Each row is a point on a landscape with many valleys, with its height.
From any point a ball rolls to the lowest of the 2 points nearest to it. It stops when none of these is lower. Distance is the straight distance between rows; heights are no part of it.
(34): [ 14   1   5  -2   6   3   0  -5   1 -16  -3  -4   7 -19  -4  26  -9  21
  21   6  16  10 -18   4   6 -19   4  22   3  -7 -20   1   5]  height 4.53
(939): [ 11  10   6 -23  -2 -10 -17  21  -9  21 -14  -8  17 -14  14   6  -1  -2
  26  -6  10  -9 -28  -3 -21   6   5   1  12  -3  -5  -8 -20]  height 8.56
(1261): [ -7   0  17   9 -18  -1  21  -8   5 -36  15  -6 -27  -8  -5 -12 -19  -1
 -17   1 -24 -16   3  -7   2  -6 -11   2   7   7   8  16  -1]  height 1.14
(845): [  6   1  -3  25  -9 -16  26 -23   1  -1   9  -5   2   5   4  -9 -40 -14
 -11  -8 -21  -4  -7   8 -10  -5 -25 -32 -16  11  16  23  11]  height 2.97
(1218): [  0 -19  -3  27  22  11 -23  -3   3   6  -5   8   9  20  -6   8  -3  -2
   4   3  -2  33  16 -10  -7  23  36 -14   4  13  12   6   2]  height 3.55
(229): [-21  -7 -24 -11 -12   0   1  -6   9   2  16 -13  -6  25  14   3 -10  -8
  -8   5  -2  -4   6 -18   0  20  13 -18   4  17  16  24  -3]  height 7.06
(1035): [  8  -4   5  10  12   2 -12  31  -6 -20 -11   8  -3  -9   3 -13  11  21
   6 -13 -15  20  -3  -2   4  14   6   4   2  -3   2 -15  16]  height 6.81
(714): [ -3 -27 -20  -4 -25   1  34 -10  14   7  44  -8 -25   6  24   6 -26 -26
  -4   2  -4 -18  16  -2   3  -1 -13   2  -7   6   6   1  17]  height 7.68
(228): [-11  12   3   2  -2 -14 -16  23 -18   3  -9   5   3   3   3 -21  11  -8
 -12   2   5 -16  -2   0  -8  26  11 -31  25   8  30  26 -26]  height 7.48
(636): [-15  -3  27   8  20  18  -7   7  16 -18   4  23 -18  -9 -24 -17  13  21
  -4  26  -2  13   9  -2   9   0   9  10   5 -14  -8 -26   9]  height 7.03
(1160): [ -7  -7   1   9   5   3   1  -9  13 -14  10 -11 -15   5  -9  12 -23  18
  -4  11  -3  14   4  -8   5   8   9   9  -8  18   0  17   4]  height 7.46
(617): [ 10   7  12  19  22  34 -10   1  17 -13   0   1  10 -19  -8  -7   5  18
  13   2  -3  36 -11  -7   8 -15 -11  22  -4  -7  11 -25  31]  height 5.47
(1149): [-14 -11  28 -14 -25  14  12   7  -4  -1   0 -10 -17  -3  -8 -18  -6 -10
  -9 -22 -18 -23  17 -18   3  17  -5  -7  -3  11  25 -32   5]  height 2.87
(1156): [ 24  16   1   6  18   1   2   4 -12 -19 -26 -16  12 -33   7  24  17   1
  30 -10  -1  27 -28   6 -22   1   2   3   1  10  -7   4 -12]  height 5.12
(238): [ 14  -8  -5  30   6  20   7  -8  -6   9 -27  -3  17 -25   0 -31   8 -14
  -7   1  -4  10  12  -5  20   3  -1 -14  14   5  13  13   8]  height 2.06
(595): [ 16 -12  -4  -8  -9 -12   8   6  -2  25   1  -1  11   0  14  -8   2   2
  -5  -7  10 -16 -10   9  15 -26  -6  27  16 -22 -16   5   3]  height 7.91
(693): [ 19  -5  -4  30 -11 -22  26 -25  -1   5  -4   2  12   3  12 -16 -18  -3
 -13   7   0 -12  -5  18  16 -36 -32  -8   8 -14  -5  31   6]  height 6.44
(236): [  6  23  10   4 -14 -12  19 -26  -8   3  -5  -2   0   3  -9  -7 -30  -8
  -2  -9 -16 -11 -18  10 -13 -11 -32 -38 -22   3   8   9  -2]  height 3.64
(508): [ 13  -4  -3  11 -14   5  20  43 -11 -31  16 -17 -20   1   0 -17   2 -36
   6 -15  -7  11  17  -1   8  11 -14   5   4 -14  18   9  28]  height 7.22
(935): [-12 -14  22 -10   0   2 -14 -13  -5   9   3  -6  -8  12  -2  10  -5  10
 -14  16  32 -11   8 -21  15 -12  20   2  11  15   5  -1   1]  height 4.32
(898): [  2  16 -11  15   9 -13 -12  17  -8  17 -30   4   9  -3  10 -25   6  -9
  -6  -6  -5  -6 -10   2  -6  24 -11 -40   5   9   8  19 -22]  height 7.31
(325): [-27 -10  25 -20   5   5 -10  -6   4   9  13  -5 -16  -5  -9  25 -20  18
   8  19  29  -4   7  -8   1   2  20  -1   7  18  -2 -22   7]  height 3.76
(1223): [  3 -15 -10  33  22  15  -4  13  -3  -8  -4   1  14   5  -5 -13   5  -6
 -11  -5 -13  28  21  -8   5  24  23  -5  18  10  23   7  14]  height 3.30
(773): [ -5  -6  -4 -15 -27 -29  27 -17  15  22  29  -1 -18   9  22   0 -25  -6
  -1   8 -19 -25 -25  16 -22  -8 -20  10   0  -8 -19   4  -5]  height 8.12
(893): [  7   0   9 -16  13 -20 -20   5  -4  17 -21  11   0   9  11  -3  18   7
  -9   9  22 -10 -13  -9   2 -14   4  18  11 -15 -24  -1 -22]  height 8.54
(629): [-23 -15  -7  -3  13  -1  -7  28  18 -17  20  14 -27   8  -3 -11  13  20
   3  16   3   6  18  17  19   6  13  10  21  -4  -4 -14  35]  height 6.91
(1396): [ -2   7  13  -4 -33 -13   5  -4  -7   4   9  -9 -14  -6   6  -2 -20   9
 -10  -1   7 -27 -11   2   9 -18 -18  -6  -7   9   2  12  -9]  height 2.52
(926): [ -9   3  18  -5  -2  -6  -4  24 -20 -17  -6   5  -3   2  -2 -25   9  -1
  -6 -10  -4 -12  14  -6 -10  28  21 -20  22   2  28   6  -2]  height 7.70
(306): [  2   2  16  -5 -36   0  11  -1 -11  10  -3  -4   0  -4   3 -16 -12   4
  -3 -18   1 -34   9  -5  11   0 -20 -12  -7   4  18 -15  -2]  height 1.56
(1010): [ 14  27 -12   4  14 -19  17 -36   3 -13   2  -2   0   1  -7  14  -1 -13
  -1  15   8  -1 -24  16 -16 -21 -18 -13  -7  -9 -20  36 -11]  height 6.78
(55): [ 16 -13 -17  21  12  12  10 -26  27  13   5  -3  15  -9   9 -25   0 -15
 -17  10  10   3   2  -9  23 -24 -20   4  17  -6   6  19  15]  height 5.29
(196): [  3 -15 -16  24  11  20   9   3   4  -4   5  -8  12  -1  -1 -29   7 -26
 -11   0   0  13  31  -6  17  11  11  -6  19   1  23  16  21]  height 2.79
(697): [ 13  -9   2  17  20   5   0 -16   0   9 -25   5  12 -10  -9 -12   3 -14
  -5  11   6   2  13 -17   6   4  -2 -10   6   3   4   9 -10]  height 2.66
(1133): [ 11 -14  -1  -5   6   1 -10  -8  -8  39 -38   6  31  -8  12 -11  -2 -22
   2  -7  16  -5   1  -9  -4  -1  -1 -12  11   6  -3  -4 -14]  height 3.25
(191): [-21  -6 -22   0 -15  -3  -6  13  -6   2  -2  15  -1  29  -1 -12  15   6
 -11   4  11 -12  32   3  19   9  16 -13   3 -14   9   3   9]  height 5.70
(230): [-14 -16  -5 -10 -18 -12  34 -10  22   9  32   2 -28   1  15   1 -23  -1
   1   0 -12 -17  -3   2  -5   2 -13  15  -8   9  -8  -3  -5]  height 7.93
(756): [  8 -19  -8   8  -5  -4  -6  10   7  -9   5  -7 -16  -3  13 -10  -3  -3
  -6 -28 -42  18  -5 -12 -15   3 -10  16  -8   7   1 -11   8]  height 4.27
(1434): [ 13  19  -9  14  13 -16   8   3  -7   1 -25   4   7 -11   6 -22  -4  -8
  -2  -8 -21  -1 -32  -3 -18   6 -31 -36  -2   1  -2  14 -14]  height 7.14
(83): [ -1 -14  10  17  25   7 -23  28   0 -17   8  -4  -6  -7   5   2  -4  10
   3 -19 -16  23  -6  -8 -14  12  15   6  26  15  12 -17  32]  height 6.56
(249): [ 11   1   9  22  14 -22 -22  29 -23  11 -26   7   5 -16   8  -6  23  16
  -6  10  26   1 -11  -1   4  -9  12 -14  28   1   0  11 -14]  height 4.08
(1116): [ -2   2 -36 -11 -34 -23  23   7   5  24  37   6  -2  26  34   4 -11 -10
  16  -8 -26 -14  -4  36  -8  10  -7  -1  -6 -22 -12  11  10]  height 8.43
(885): [ -7  -7 -22 -21  -2   0   3 -19  17  23   2  -1   9  23   7  11 -18  -8
  -3   1 -10  -6  -6 -10 -12  13   0 -10  -1   8  -5  20  -6]  height 6.79
(872): [  9   3  -2   3  21 -11 -15 -24  -7   6 -11   0  13   2 -13  22  23   0
  -4  18  43   4  12  10  11 -19  14   4   0   3  -9  11 -13]  height 7.37
(942): [  8 -13   5  -8  -5  18   8  16  22  -2  21 -16  -9 -16  22 -22   8 -15
  -7 -13 -18   3  -3 -28  -2   5 -22  18   9  -3  18 -34  22]  height 5.15
(504): [-22   1 -24 -21 -24 -27  22  -8  13  22  34  12 -14  27  26  -4 -18  -8
 -11   9 -14 -10 -24  24 -21   3 -23 -14  -6 -13 -15  13  -2]  height 8.28
(1080): [  4  29  -3 -24 -16  -5  -4  -1  -9  21   2 -16  23   0 -14  17  -9 -16
  18  -5   7 -24 -13  19 -14 -13  -4   8  -3 -26 -24 -10 -19]  height 8.22
(1176): [ -9   5  -1 -14  23 -20  -8 -17  19 -18  -5  16 -15   6 -14  18  20  17
 -10  31  15   0  -1  13  -5  -6   3  16 -13  -3 -37   7 -28]  height 4.19
(406): [ 11  24   8 -19   9 -22 -19   9  -9  15 -18  -4  19  -7   6  11  22 -13
  14  -1  25  -8 -15   7 -14 -17   7  12  19 -15 -25   4 -24]  height 8.44
(31): [  7  14  18  16  19  -6 -12  12 -15 -11 -14  -1   9 -21  -9   2  21  -4
  16   5  17  17  -4  -4 -27  19  17 -37  -1  15   8  -2 -24]  height 5.83
(826): [ 14  13 -11  19   7 -20  -1   5 -20  24 -40  -2   2 -21  14  -6  18   0
  -7   8  12  -3 -23   9   0 -18  -9 -15  21   2 -12  28 -15]  height 3.87
(1128): [-19  -7  15  -8   5  34  -2  23  -1  -9  26  -9  -9   1   5  -7  -5 -15
   7  -8   6   5  24  -3   6  10  10   0  28   0  31 -28  48]  height 6.35
(742): [  5   8  -4 -11   5   2  -8  -2  -9   9 -12 -11  28  -7 -13  26  -2   8
  29  -6  17  10   5  13  -5  -5  26  13  -9  -7 -15  -6   7]  height 4.07
(1089): [ -8  11  -8 -24 -18   6 -11  16  -4  24  11  -4   3  13   0  12  -9   5
  12 -21 -35  10 -21  15 -27  16   2  13 -28  -3 -19 -18 -15]  height 4.97
(1108): [ 12  39  -8   3  13 -12   2 -10  -9 -24 -23   2  20 -31   1  12  36   7
  23  -8   6  15 -11  18 -19   0   1 -11 -13   6  -4   4 -23]  height 5.38
(568): [  0  33  -6 -14  -3 -13  -4  -6   2   3  -8 -17  35 -17  -5  17   9 -22
  23  -9   6 -17  -5  17 -18 -18   9  14  12 -18 -25  -5 -21]  height 8.34
(914): [ 11  12  18  16   5   5  18 -17 -12 -14 -26   6   3 -25 -13  12  18  -3
 -11  14  26  -1  -9  -8  17 -33 -13  -6   0  -2   5   2 -18]  height 5.84
(86): [-21  -1  22 -12  -9   3 -13  36 -19  -8  -2  -7  -4   1   8 -10   3   4
   7 -14  -4  -9   2  -9 -18  28  16 -22  11  11  23 -17   7]  height 7.90
(404): [  5 -15 -25  -1   8  10  -1 -19   8  23 -16  11  25  24 -11   4  -6  -2
   5  -5  -3   8  24   4  13   7   5   9 -17  -8 -12   7   3]  height 6.29
(8): [-17  11   3  -9  -8   1 -12 -11 -12  12  -3   9   4  16 -10   2  -9  -5
  -8  15  19  -6  14  -4   4  11   9 -33  -8   9  12  10 -22]  height 7.28
(1259): [ -4  -4  -8 -11   7  -3   3 -13  16   8 -16  20  -8   9  -5  -7  -4   5
  -3  -5 -34   8   1  -8 -11   2 -12  17 -32   2 -22 -10 -11]  height 4.00
(984): [ -4  14  -9 -15  16 -20  -6 -39   6  -1   3  -1  12  16 -18  29  13 -12
 -11  20  34  -3   2  17  -5 -15   7  -3  -5   4 -14  23 -21]  height 7.23
(262): [ -2   2   6  12 -25 -26  22 -11   2 -18  15  -8 -22   5   9  -7 -27   2
  -8   4 -12 -15  -5   4   7 -19 -20 -12   1   3  12  23  -2]  height 2.08
(1158): [  6 -22 -23   1  14  13 -13 -11  14   5  -1  20  15  21 -15   5   3  20
   4  10   5  22  21   5  19   9  15  13  -9  -6 -20   7   9]  height 6.02
(212): [-10 -16   2  12  15  37  -8  -8  26   0  36 -19  -1  -5  -5   5 -17   8
  -9   2  -3  27  12  -4  11  -2   3  12   0   6  17 -23  38]  height 7.85
(148): [-28 -24   0 -10 -18  25   8   0   1  12  18  -4 -12   3   4   4 -10  -8
  -8  -9 -14 -10  20 -18   0  20  13   0  -7  18  13 -32   6]  height 3.82
(922): [ 10   2 -30  -8 -18 -26   0  27   2   2   2  -3 -14   5  31 -11   2   2
   7 -16  -7 -16 -18   1  -3   8  -7  -4   6  -2  -6  21   0]  height 8.68
(1043): [ -1  -9  20  10  24  21 -15  30   5 -18  12   4   0  -4  11 -13  -2  -3
   6  -7   1  16   9   4  -4  14  21  -3  43   7  25 -13  40]  height 6.64
(1433): [ -1  18 -16   8  21 -15  -2 -16   6 -24  -2  13  -8   1 -24  26  18  19
  -3  25   6   9   4  12   0   1   3   5 -24  -3 -20  20 -20]  height 3.88
(1252): [ 16 -15   1   1 -14  23   4  11  10   3  22 -18  10 -27  20 -13  -2  -8
   3 -17  -6   5   2 -14  11  -9 -22  13   2   1  27 -23  29]  height 5.49
(1076): [  1 -17 -28 -11 -20  -4   5  17 -13  27  -9  -4  14   7  36  -9  10 -23
   2 -15  17 -28   7 -15  12   9   2  -9  10   3  11  -9   8]  height 8.77
(652): [  8   1  -3  -9  20   2 -21 -12  -1   7  -9  -2  31  -6  -4  23  17  -4
  34 -11  21  26  21  21 -14   7  34  -3 -20   2  -2 -16  -5]  height 3.62
(864): [-20   9   0 -22 -15  13 -14  -7 -13  25   6   6  11  21   0  -2 -11 -17
  -3   4   0  -4 -10  -9   1  29  -2 -35  -9  13  18   3 -22]  height 7.52
(181): [ -9 -12  22  -3   8  14   1   1   8 -12   5   7 -11  -6 -10 -23   1   6
 -11  13  -6   4  12 -17   2   7  13   7  11   0   6 -15   2]  height 6.80
(724): [ 11   2  23 -10 -22   0   5   2 -22  22 -22  -1  13 -14  -1  -8   1   8
   9 -13  14 -30  -8  -1  15 -10 -16   1   0  -6   2 -16  -1]  height 0.26
(359): [  0  20  15  17   2 -12  -6  12 -14 -24 -13  19 -18  -5 -19  -5  15  27
 -18  17   8  -8   6   3  12  -6 -10  -3  -7 -14   0   1 -15]  height 5.28
(578): [ 10  24  -2  -2   5   0   5 -21 -10  -3 -23  15   7  -2 -19   3   7  -4
   4  -1   4 -12  11  12   3 -11 -11  -4 -24 -10 -11  -1 -17]  height 4.03
(489): [-21  -6  -3   2 -11   8   5  27  -3 -34  29   2 -24  10 -11 -10  -1   8
  -6   0  -5   4  28  16  14   9  11   1   3  -9  13   2  33]  height 6.65
(1445): [ 12  26  -2   4  20 -16 -10 -17 -10 -10 -22  35   5  -3 -14   0  28   0
  -5  10  14  -3  22   4  -1   0  -3 -15 -27 -12 -12  -6 -27]  height 4.48
(1293): [  1  -4  42  17  20  21 -14   3   0 -29  -4  -5 -10 -10 -15  -1   5  -2
  -8  -8 -18  27   0 -26 -32  13   9   5  20  14  18 -16  -1]  height 6.28
(224): [ 16  22  -9   2  19 -10  20 -29  -2   3 -23  -4  15 -15   2   3 -10 -22
   7   0  -2  -2 -32   1 -31 -10 -20 -20  -2   0 -17  19  -8]  height 6.94
(119): [-30 -30  -4 -30 -22   2  10   1   8  32  23   1 -21  11  17   5  -1  -2
  -7   7  16 -32   6 -11   9  -2  13  18   7   6  -1 -20  -3]  height 8.41
(1336): [-14 -19 -25  -1 -21  -4  26   2  15  -8  22 -10 -19  22  11   2 -14 -40
  -4   6  -2 -15  20  -9   2  11  -4  -9   3  -1   8  20  15]  height 7.39
(927): [-10  16   2 -19  -1  -6 -11  20  -3  -6   3   0 -15   3  -8  11  -3  30
  13  -7 -13  12 -18  13 -17  14  -1  10 -23   4 -22 -10  -5]  height 5.31
(1212): [  8  26 -12  13  18  -8  -7  -8   2 -31   1   2  -7   2 -19  19   5  12
   5   6 -15  25 -11   7 -14   9  -2  -2 -29   8 -13  22 -13]  height 3.47
(166): [  6  -2  -5  16  35  16 -21   2  20  -4   1  14  12   2 -11  -4  13  21
   4  12  -7  36   6   6  18   2   8  18  -7  -6 -11 -11  27]  height 5.76
(1439): [  1 -18  -2   1 -14  21   6  18  -5   3  29 -17   0 -12  13  -5  -3 -10
   0 -12  19 -18  16  -4  23  -1  -2  -3  20   1  30 -25  37]  height 5.93
(680): [  4  36  -1 -10  18 -11 -23   2 -18 -11 -16   0  16 -17  -3   1  29  -4
  19  -4  12  17 -13  17 -21  14  -3 -23 -13  -1  -4  -1 -30]  height 5.60
(590): [  9   4 -10  20  -1 -25  10 -27   6  -2  -1   7  -2  16  -8   4 -13   4
 -25  21   5 -10 -12  18   7 -26 -19  -7  -1  -2 -12  37  -4]  height 6.61
(876): [  2  -9 -19 -11   5   6  -6  -7   5  25 -11   2  25  18   4  10  -9  -7
   8  -8 -12  12   2  -3  -7  10  12   1  -8   7  -2   8  -1]  height 6.55
(292): [-10 -22   7  -6  -6   1  -1 -23   6  10  11 -12  -2  19   1   2  -9 -13
 -29  16  22 -15  12 -17  22 -17  10   8  17  17   2  14  -2]  height 4.69
(771): [ 20   2   4  17   7   8   7   1   2 -23 -11 -16  12 -26   5  26  -7  14
  20  -7  -5  29 -28 -10  -5 -13  -4  14   7   4  -5   4   3]  height 4.86
(1164): [-10 -18 -19 -27 -25   2   3   6  -9  34  10  10  -2  22  29  -6   9 -12
  -3  -6  12 -37   3  -7  15   1   5   3   1  -1   1 -17   2]  height 8.61
(1387): [  1  -8  19  -4 -11  10  13   7  25 -18   9  -3 -20 -18  17 -25  -3   2
   1 -11 -30   7 -11 -19  -3  -2 -25  21  -4  -3  -2 -24   2]  height 4.73
(890): [  7   7  -3 -13 -21  -5   9   2   1  27  -5  -2  16  11   1   6 -14  -7
   5  -7  -9 -34   0  16   0 -15   4  23   7 -38 -25  -6 -11]  height 8.07
(1407): [ 20  14  10  14  -4  -8  27 -16 -14   9 -18   3   9 -10  -4  -4   0  -5
  -4   3  10 -13 -12  20  23 -52 -29  11   0 -24 -16  13  -7]  height 6.25
(791): [ 18  -9   8 -17  -1  -1 -11  12   3  14 -10 -11   6 -16  29   0  -6   4
  16 -16  -4  -8 -30 -21 -16   7  -1  10  11   7  -5  -7 -11]  height 8.67
(807): [  9 -23   2   9   7  10   4 -28   8  19   0 -12  17   1  -5   3  -4  -7
 -19  17  25  -3   1  -5  27 -26  -6  14  18   6   1  18   6]  height 5.01
(799): [ -3  -5   0   0  -3  23  15  35 -19 -34  23  -5 -27   1  -9  -8   8 -15
  -3 -17 -13  19  16  12  -1  10  11  12  14 -14  22   8  43]  height 6.93
(432): [ 13  19  10  -6  -3  -3  17 -17 -14  -1 -20   3  14  -9  -4  16  23  -7
  -6   1  24  -7  -3  10  13 -57 -12  20   1 -22 -15  -3 -14]  height 6.08
(1051): [-10  -8  47  -2  16  33  -2  -1   9 -17   6  -4  -4 -18 -11 -13  -7  -4
  -7   8  -5  12   2 -20  -6   9   4   7  21   8  24 -18  12]  height 6.53
(127): [-26  -4 -25  -4 -12   1  -3   6   9   6  15   2 -10  29   3   8  -4  12
  -6  -5 -37  19  -3   2  -8  23  12   2 -20  13  -4   7  -4]  height 3.56
(387): [ 12  -9   6  -8  -1  19   3  -7  -1  10   5  -8   6 -12   1  13 -20   2
  16 -14 -17   3  -1  -4  -6  -5  -4  31 -11  -2  -7 -27   2]  height 4.82
(285): [  7 -11  -5  22  32   9 -25  -2 -10   5  -6   7  18   3 -10  21   2   1
  20  -7  16  42  16   8  -5   9  34 -14 -16  15   7  -1  11]  height 3.04
(176): [ -8  11 -10 -13   7 -11 -23 -20   4  16   2   9   3  29 -12  14   2  -9
  -9  27  22  -3  -1   4  -5   8   6 -16  -7   2  -9  21 -25]  height 7.07
(1185): [-23 -13 -22   3 -15   3 -10  15   3  -1  12   0 -27  13  10   0   0  -2
 -10 -26 -37  21   5 -15 -22  15   3  14 -12  11   0 -20   2]  height 3.95
(1095): [ -2   0  30 -33 -12   4   0  -6  -3   1  -4  -1  -7 -20  -5  15   3  12
  15   3  16 -18 -13  -8 -15 -16   2  23  -2  -2 -17 -37 -10]  height 2.41
(530): [-35 -17 -18   3 -25  16  12  21 -10 -12  22   8 -23  24   1  -3   4  -2
  -4 -14 -16   4  35   4  14   8  13   0 -20  -5   5 -15  30]  height 6.34
(1315): [  2 -27  -2   0 -10  27  -1  -2  -2  21  23 -16  -3   0   9  12 -16   1
  -6 -24 -21   2   6  -3  -6   4   2  17 -15  12  18 -28  16]  height 4.39
(468): [  0 -23   0  15  21  13 -10  -4  27 -12  23 -24  -4  -6   1  13 -16  16
  -2   8  -4  30   2  -7   9  -6   7  19  14   7   5   2  30]  height 7.69
(1228): [  3  -3 -15  22   5 -18   5   5  14 -24  -3  -1  -8   6   0  -9   3  10
  -7  11 -11   3   0  -6  12   9   2   1  12   0  -1  28   1]  height 7.21
(965): [  3 -23 -16  -3 -11 -18   4  12  18  -3  22 -15 -22  20  17  -4  13 -11
 -22   5  20 -12   7   1  20 -17  -1  17  21  -4 -11  18  10]  height 7.55
(478): [  1  18  32  19 -11   0  13   4 -17 -22 -22   5  -5 -14 -15  -9  11   8
 -20  10  12 -19  -9  -6  23 -23 -18  -8   9 -10  13   4 -17]  height 5.61
(50): [-17   0   5 -10 -21   6 -12  14 -13  17  -3  -9  10  14  11  -5  -5 -11
   1 -18  -8 -13  -3 -17 -12  27   8 -27  -1  19  26 -14  -1]  height 7.77
(472): [  3  16  -4 -22  -4   0  11  -4   6  16  -7  14   6  13  -7   5 -14 -16
  14 -16 -43  -7  -7   9 -26   4 -10  17 -27 -19 -30 -20 -13]  height 4.56
(822): [-20  -7  -7  -2   7  11   5  24  42 -13  36  -8 -31 -12   5 -24  11   6
  -2  15   4   9   2  -6  13  -5   2  24  18 -10  -2  -4  38]  height 7.15
(607): [ 11  12 -23  -9 -25 -18  10  13  -6  17  12  -7  10   9  25  -3 -13   0
  12 -20 -21 -10 -18  24  -2   6 -11  -1  -3  -9  -1  17  -1]  height 8.55
(978): [ -7  -7  35 -23  10   2  -7 -11  -3  -8   4   2 -10 -17  -4  22  -6  15
  23  10  32  -3  -4  -4  -8 -13  13   2   0   4  -8 -34   6]  height 3.11
(634): [  5   9  23  19  16   4 -18   3  -6 -24 -17  -9   2 -11 -14  10   8  -6
  12 -10  -2  23  -3 -14 -25  14  12 -13 -10  20   9  -8 -12]  height 6.03
(1325): [  1  15  33  14  13  -5  -7  14 -14 -26  -9  22  -7  -9 -28  -1   6  19
   0  19  -2  -4  10  -5  -9  23  15 -14   7  -8  10   5 -17]  height 5.62
(702): [  4  12  29  20  13   6   8   6 -17 -30  -6   7  -7 -11 -21  -2   8  16
 -11  17   2  -7  -1  -4  -1  13  17  -8  25   2  17  28  -8]  height 5.87
(628): [ 16   1   1   3   8 -11  11 -17 -14  31 -36  -8  15 -12   5  -6   5 -15
  -6  -2  17 -15 -17  -6   5 -30 -19   2  23   1 -11  10 -19]  height 3.65
(706): [ -6  14 -24  -4  10  -3 -15  -9   2  -6  10  -5  -3  17 -17  21  -7   5
   6   6 -19  31 -13   8 -14  22   5  -3 -24  14 -17  21 -13]  height 3.03
(620): [  9 -17  -8 -11  -8  -5   6   1  10   6  15  -2  -7  -4  19 -18   3  -1
  -6  -2   7 -12   2  -8  20 -14 -11  23   7  -9  -5  -6  12]  height 7.75
(99): [  6   2 -14  19  19 -13 -13  24   6 -19 -10  16   1   2  -1 -14  24  20
  -6  11 -11  11   7  -5   9  22  16  -2  14  -6  -2  13   1]  height 7.04
(270): [  8  12 -21   7  27 -13 -17  -5  -2   5 -25  37  16  17 -14   2  27   7
   6  12   5  10  23  13   5  13   8 -10 -26 -19 -11  10 -17]  height 4.85
(725): [-10  -9  -7   3  -1 -20   1   5  15 -17   9   2 -23  16   1 -10   6   8
 -30  24   3 -13   1   4   9  -2   7   3  20   0  -9  35  -9]  height 7.38
(861): [  5  21   5   3  10 -14 -10  10 -15 -19 -16   8  -3  -9  -6  16  11  36
   8   9  28   0 -12  15  10 -16   0   3  -5 -11 -11   4  -8]  height 4.92
(776): [ -8 -18  -1 -21 -25   3  12 -14   7  28  20  -2  -9   3  -4  13 -20   8
   0   4   1 -29   4  -1   9  -6   5  17 -10   2  -9 -18  -3]  height 8.19
(1062): [  7  27   8  -4 -16   1   3 -17  -7  -4   6 -13   6  -4 -11  15 -22 -11
   7 -11 -13  -3 -23   8 -15  -2 -30 -21 -28  14   6   6 -15]  height 4.15
(1412): [ -5  24  10  -3 -16   5   5 -21  -4 -17  16 -18 -10  -7 -26  29 -22  14
   6  -1  -3   7  -8  10  -6  -3  -6  -6 -30  17   8   1  -7]  height 4.70
(548): [ -6  -4 -16   9   0  -4 -17  10  -6  15 -23  32  14  25 -12 -15  13  25
 -10   1   3   2  28   7  19  11  15 -13 -16 -11   1  -2  -3]  height 5.32
(138): [ 14  -1  17   7   5  33  -5  -6   2 -10 -10  -8   8 -18  -9   7   4   7
  11 -16 -13  27  -8  -5   2 -13 -18  28 -15  -3   1 -32  13]  height 5.18
(840): [-23  -6 -23  -4 -23   7  -5  18 -14   5   8   7   0  24   6   3   7  16
   0  -8   1  -9  23  16  22  12  20  -8 -16  -1  11  -8  24]  height 6.01
(456): [ 11   3   1   4  17   6   0 -24   7 -12 -21  12   5   3 -19  -7   2  -9
   3   3 -18  11   8 -10  -1   0 -13   3 -22   2  -6  -7  -8]  height 3.37
(920): [ 13   3  32 -20 -16  19   7  -7  -5   4  -9   2   9 -22  -2   0   5   6
  11  -4  15 -20 -12  -8  12 -20 -29  16  -6 -11  -2 -32  -4]  height 1.43

For each start below, name the point where the ball stops.
(1164): (724)
(249): (238)
(1043): (706)
(822): (456)
(799): (456)
(468): (83)
(504): (724)
(885): (724)

For each start below, name every point that the ball comes to, in order.
(595): (620), (965), (725), (1228), (99), (1035), (83)
(791): (387), (1315), (148), (1149), (306), (724)
(508): (489), (530), (840), (191), (548), (270), (1445), (578), (456)
(1412): (1062), (236), (845), (262), (1261)
